Each row is a point on a landscape with many valleys, with its height.
From any point a ball rolls to the lowest of the 2 points nearest to it. It stops when none of these is lower. Distance is the straight distance between rows; heights are no part of it.
dalaf: [143  91 187 155  89 125 128 148 176 124 118 108 119 144 131 171 131 184
  79 156  77 108 134  92 164 101 156 135]  (h 4.3)
biver: [137 134  98 155 169  85 140 127 158 104  86  64 156 120 115 214 113 190
 129 114 121 132 114  70 134 139 110 135]  (h 37.1)
Fev: [147 173 111  97 139 149 105 129 161 107  99 161  85 156 144 144 151 126
 160 121 119 112 139 179 130 152  89  91]  (h 61.3)
setan: [131 167 102 128 182 107  99  71 116 128 117 173 100 139 121 144 122 100
 183 112 112 140 110 149 112 160  70 130]  (h 25.1)
Bikof: [132 134  96 120 183 124  36  99 110 125 102  89 166 143  76 147 118 192
 149  79 140 158 149 136 124 158  81 151]  (h 10.2)
deva: [120 122 129 164  66 123 144 144 136 159  84 131 167 109 150 129 158  87
  99 152 117  96 175 124 121 122 179 134]  (h 43.6)
Taku: [131  82 196 134 142 102 115 137 118 100 150 107 101 135 158 148 155 192
  85 151  69 123 128  88 177 105 138 158]  (h 18.1)
Bitu: [140  91 119 128 131 150 122 139  98 149 136 105  86 143 118  76  65 135
 143 112 164 114 132 152 123 119 138 115]  (h 7.0)
Som: [131 120 150 140 134 101 140 149 112  74 110 129  82 139 158 172 183 207
  49 149  87 139 101  98 160  96 151 161]  (h 29.4)
gana: [150 122 103 154 127 132 119 142 148 133  74  82 112 178 119 172  97 183
 126  95 107 111 157 112 148 142 143 137]  (h 55.8)
Guniv: [165 102 143 137 101 103 140 143 123 134 111 104 146  93 160 108 165 131
 111 113 140  93 162 128 128 170 116 128]  (h 37.7)
gaz: [135 151  92 112 172 115  82 153 108 134 189 137 162  73 140 137 112 120
 159 132 167 121 139 122 110 163 130 103]  (h 68.3)
fadu: [143 103 106 161 142 133  70 115  95 140 121 131 104 142  95  76 115 141
 153  94 158 115 139 171 112 140 128 136]  (h 17.4)
mok: [113 217  83 123  98 137 149 121 152 101 115 154 134 117 138 122 186  87
 132 122 120  95 109 177 124 158 153 125]  (h 48.5)
Libu: [125 152 116 144 133  92  92  86  89 140 106 185 103 100 119 113 157  71
 178  94  99 101 131 176 106 157 102 119]  (h 13.3)
gop: [114 178  76 101 201 116  81  79 150  99 100 160 139 116 117 199 132 140
 184 123 119 171 110 126 129 163  69 115]  (h 39.6)
lepob: [ 85 138 153 108  87 158 168 140 151 194 174 137 153 144 125  91 150  74
 127 118 137 110 143 126 117 108 176 136]  (h 61.2)
gup: [109 116 106 136 141 106 161 129 134 144 167 111 141 122 126 111  87  86
 128 147 174 110  79 127 112 116 120  85]  (h 28.9)
Vap: [104 169  87 118 146 162 102 111 164 141 117  91 118 180 102 126  69 137
 119 134 159 113 131 176 100 113 119 122]  (h 29.8)
nuve: [116 108 166 126 101 133 207 116 138  77 108 167  68 128 150 105 157 124
 112 152  76 129 130 139 163  69  99 126]  (h 40.8)
zun: [126 133 142  65 149 128 162 121 102  98 160 126  89 153 136 104 105 132
 137 160 131 159 120 124 144 130  70 136]  (h 83.1)
fir: [129  78 155 204 102 134 155 123  97 180  92 114 114 116 116 104  93 123
 153  95 154 128 143 125 116 119 221 127]  (h 37.0)
fibo: [105 183 129 117 151 125 190 121 148  74 106 123 102 147 121 174 146 181
 105 177 163 186  81 104 133 103 104 148]  (h 88.5)
Dano: [ 89 135 127 128  98 108 115 101  68 131 110 149 150  73 132  82 178  44
 163 118 112 115 149 181 114 140 110 121]  (h 25.8)
tomi: [151 115 106 122 176  98  91 122  67  74 153 111 144 101 130 124 109 151
 153 122 121 173 129  95 141 185  70 157]  (h 83.2)
bozuk: [125 109 149 154  72 118 168 137 137 151 138 112 140 120 116 107 109  86
 114 144 156  98 107 145 122 101 147  75]  (h 13.4)
vuno: [169  86 153 149 132 136  71  81  59 155 138 145  96 150 104  68 103 119
 170  83 118 159 136 164 118 124 106 169]  (h 23.6)
fov: [136 108 140 100  64 169 164 162 167 149 136 131 110 128 143 109 108 116
  77 149 126 109 131 114 139  94 165 147]  (h 3.3)
rofev: [ 84 184 110 130  82 125 145 112 106 120  82 144 139  94 138 104 175  55
 141 129 124  88 131 208 109 120 137  94]  (h 36.9)
rodus: [140 118 141 146 131  89 137 141 159 132 121  97 140 135 113 211 148 194
 104 150 112 136 115  74 164 130 133 132]  (h 21.5)
roku: [154  91 160 178 137 149 152 128 129 190 142 107 148 144 112 117  74 132
 151 107 182 128 135 137 108 107 200  90]  (h 32.4)
Baro: [ 99 150  88 114 185 102 158 128 122  63 142 137 123 108 132 148 137 151
 114 186 147 177  98  96 128 129  93 148]  (h 91.2)
nabem: [ 86 107 124 102 154 110 143 125 131 145 194 142 148 124 142 117 124  85
 104 169 138 119  78 100 118 103 116 130]  (h 41.1)
datap: [100 113 163  90 107 169  62 125 126 163 154 140 150 130 144  76 149  64
 127 120 114  98 123 148 105 158 151 132]  (h 30.9)
rarog: [131  50 214 140 102 160 149 163 128 149 138 105 113 128 135  89  88 130
 142 122 125 132 149 118 144 104 181  94]  (h 23.3)
fer: [102  85 237 125 102 117 179 122 132 144 143 141  89 117 130 100 145 129
 128 127  63 136 154 100 150  84 136 163]  (h 46.5)
pubib: [133  72 191 147  82 171 155 144 143 183 134 121 166 132 121 100 108  86
 133 106 174 128 129 139 114  94 200  63]  (h 25.7)
rarol: [ 90 187 129 115 111 128 150 125 157 157 170 138 158 132 137 112 167  80
 132 107 119  80 132 148 106 138 152 142]  (h 57.5)
sozi: [139 177  82 138 148 136 142 132 137  91  83 149  97 154 119 153 155 149
 167 128 172 154 121 158 127 156  99  93]  (h 54.6)
lepi: [110 167  91 136 118 147 136 135 160 137 121 104 133 167 102 162  76 133
 103 175 153 138 118 117 124 117 145 138]  (h 40.1)
mig: [147 124 115 135 108  99 177 125 132  92 117 131 132  98 169 114 173 114
  84 153 137 104 114 133 133 119 110 118]  (h 30.0)
godor: [139 161 112 145 127 109  64 144 126 146 155 145 165  53 111 145 161 127
 168  92 145  96 124 148 112 184 147 100]  (h 59.3)
zubab: [105 136 133  89 134 171  54 124  91 136 184 144 130 168 120  65 118  66
 154 110 114 127 116 169 101 145 106 138]  (h 42.1)
dodas: [165 130 112 101 104 158 110 149 186 116  84 125 103 155 130 161 130 168
 123 117  95 105 161 138 162 148 104 119]  (h 60.2)
memu: [102 118 200 123 113 135 198 155 179 125 141 143  78 151 116 110 126 142
  99 140  60 118 141 114 126  52 104 137]  (h 44.0)
girag: [155  97 142 160 123 143  49  69  57 166 165 171 155 145 115  53 124  61
 178  77 104 156 138 183 112 119 135 143]  (h 27.7)
togez: [162 137 102 147  93 126 199 124 138  88 119 145 130 139 174 137 142 127
  44 175 147 109  90 126 124  68 138 119]  (h 23.5)
fefov: [104  78 175 106 117 121 163 118 116 154 188 126 174 103 152  79 159  70
 116 122 159 128  96 104 108 117 126 124]  (h 50.5)
gug: [154 146  85 146 138 111 142 162 130  61  94 126 129 136 112 166 165 177
 131 130 142 152 125 120 152 164 100 109]  (h 46.6)
Sepek: [112 149  77  98 202  93 109  98 143  91  62  84 166 118 144 196  95 179
 126 124 124 160 142  91 132 146  78 135]  (h 48.6)
vulam: [132 113 113 116 162 116 121 139 134 130 124 109 126 140 147 126 122 130
 115 135 126 112 148 112 119 161 105 145]  (h 45.0)
tuf: [153 139  62 121 161 113  85 142 145 100  85 100 159 135  91 174 166 185
 146  73 126 141 142 117 141 170  91 117]  (h 33.0)
kez: [168 199 104 156  90 102 138 171 133 110 144 166 187  98 126 191 165 106
  98 163 148 108 117  94  95 130 150 108]  (h 63.9)
Boz: [137 139 112  69 164 127  84 110  79 112 186 129 147 133 126 104  98 108
 149 153 147 177 128 130 138 160  72 142]  (h 79.2)
bude: [137 117 158 116 150 114 173 136 127  76 108 162  58 148 180 143 169 172
  77 169  91 143 106 110 146  74 105 136]  (h 36.2)
Ser: [135 162 111 146 117 120 130 152 157 163 132 109 163 113  89 197  97 142
 114 170 163 147 107  73 111 142 160 144]  (h 49.8)
Pubo: [113 100 137 101  86 177  95 145 151 159 121 146 106 131 131  94 122  99
 117 143 120 108 149 129 132 146 159 146]  (h 17.9)
fakuv: [131  61 172 142 121 141 153 127  88 143 140 116  89 137 140  63  57 110
 162  84 105 118 150 137 148  96 138 108]  (h 16.6)
kuda: [125 118 121 143 146 146  56 105  78 142 196 164 163 135 106  71 138  82
 173 104 119 148 144 151 131 163 131 142]  (h 33.7)
Nomit: [ 84  87 196 104 125 156 149 119 120 191 173 158 165 134 123  79 154  66
 166  90 155 151 125 124 102 131 166 120]  (h 56.8)
safi: [135 153 129  99 133 139 189 122 146  97 113 112  66 159 131 156 105 173
 128 155 127 163 119 126 166 117 110 138]  (h 85.9)
sopom: [145 141 107 155 101 110 119 170 155 135 145 136 178  63 113 174 153 135
 108 150 160 125 111  71  95 162 157 132]  (h 58.5)
Zup: [112 150  90 102 191 101  80  94 169 119 131 111 178  99 121 196 110 155
 131 137 122 144 117  97 134 153  76 129]  (h 53.1)
neza: [114 139 107 135 138 164 127 133 127 113 103  84  74 178  96 105  46 176
 139 116 144 141 144 166 127 102 120 130]  (h 18.9)
sug: [134 117 117 121 181 121 111 108 115 111  80  86  90 163 153 159  83 167
 141 117  94 134 145  97 152 153 112 160]  (h 51.2)
datu: [136 142 120  66 179 139  80 131  96 164 202 123 164 134 150 105 100 108
 156 119 169 143 158 133 112 156 115 131]  (h 74.6)
dufo: [156 122 133 115  79 147 197 127 155 109 133 135  78 132 152 131 118 161
  44 158 101 118  91 120 157  51 162 158]  (h 16.1)
kip: [129  91 117 195 109 121 127 125 104 177  80 133 166  86 144 112 137 112
 141 102 137 106 181 122 119 153 201 136]  (h 40.4)
goti: [139 161  78 137 147 107  59 163 149 141 107 131 164 108  92 188 168 154
 164  85 127 116 142 113 110 178 132 119]  (h 47.3)
luk: [132 116 169 125  35 160 198 147 126  99 108 147  86  88 125 101 138 141
  43 153  85 127 101 152 146  13 149 139]  (h 22.8)

Where does a ball stop that starts at each point below?
sopom | Bitu
kez | Bitu
fer | dalaf
fibo | tuf
lepob | bozuk
Baro | tuf
memu | dalaf
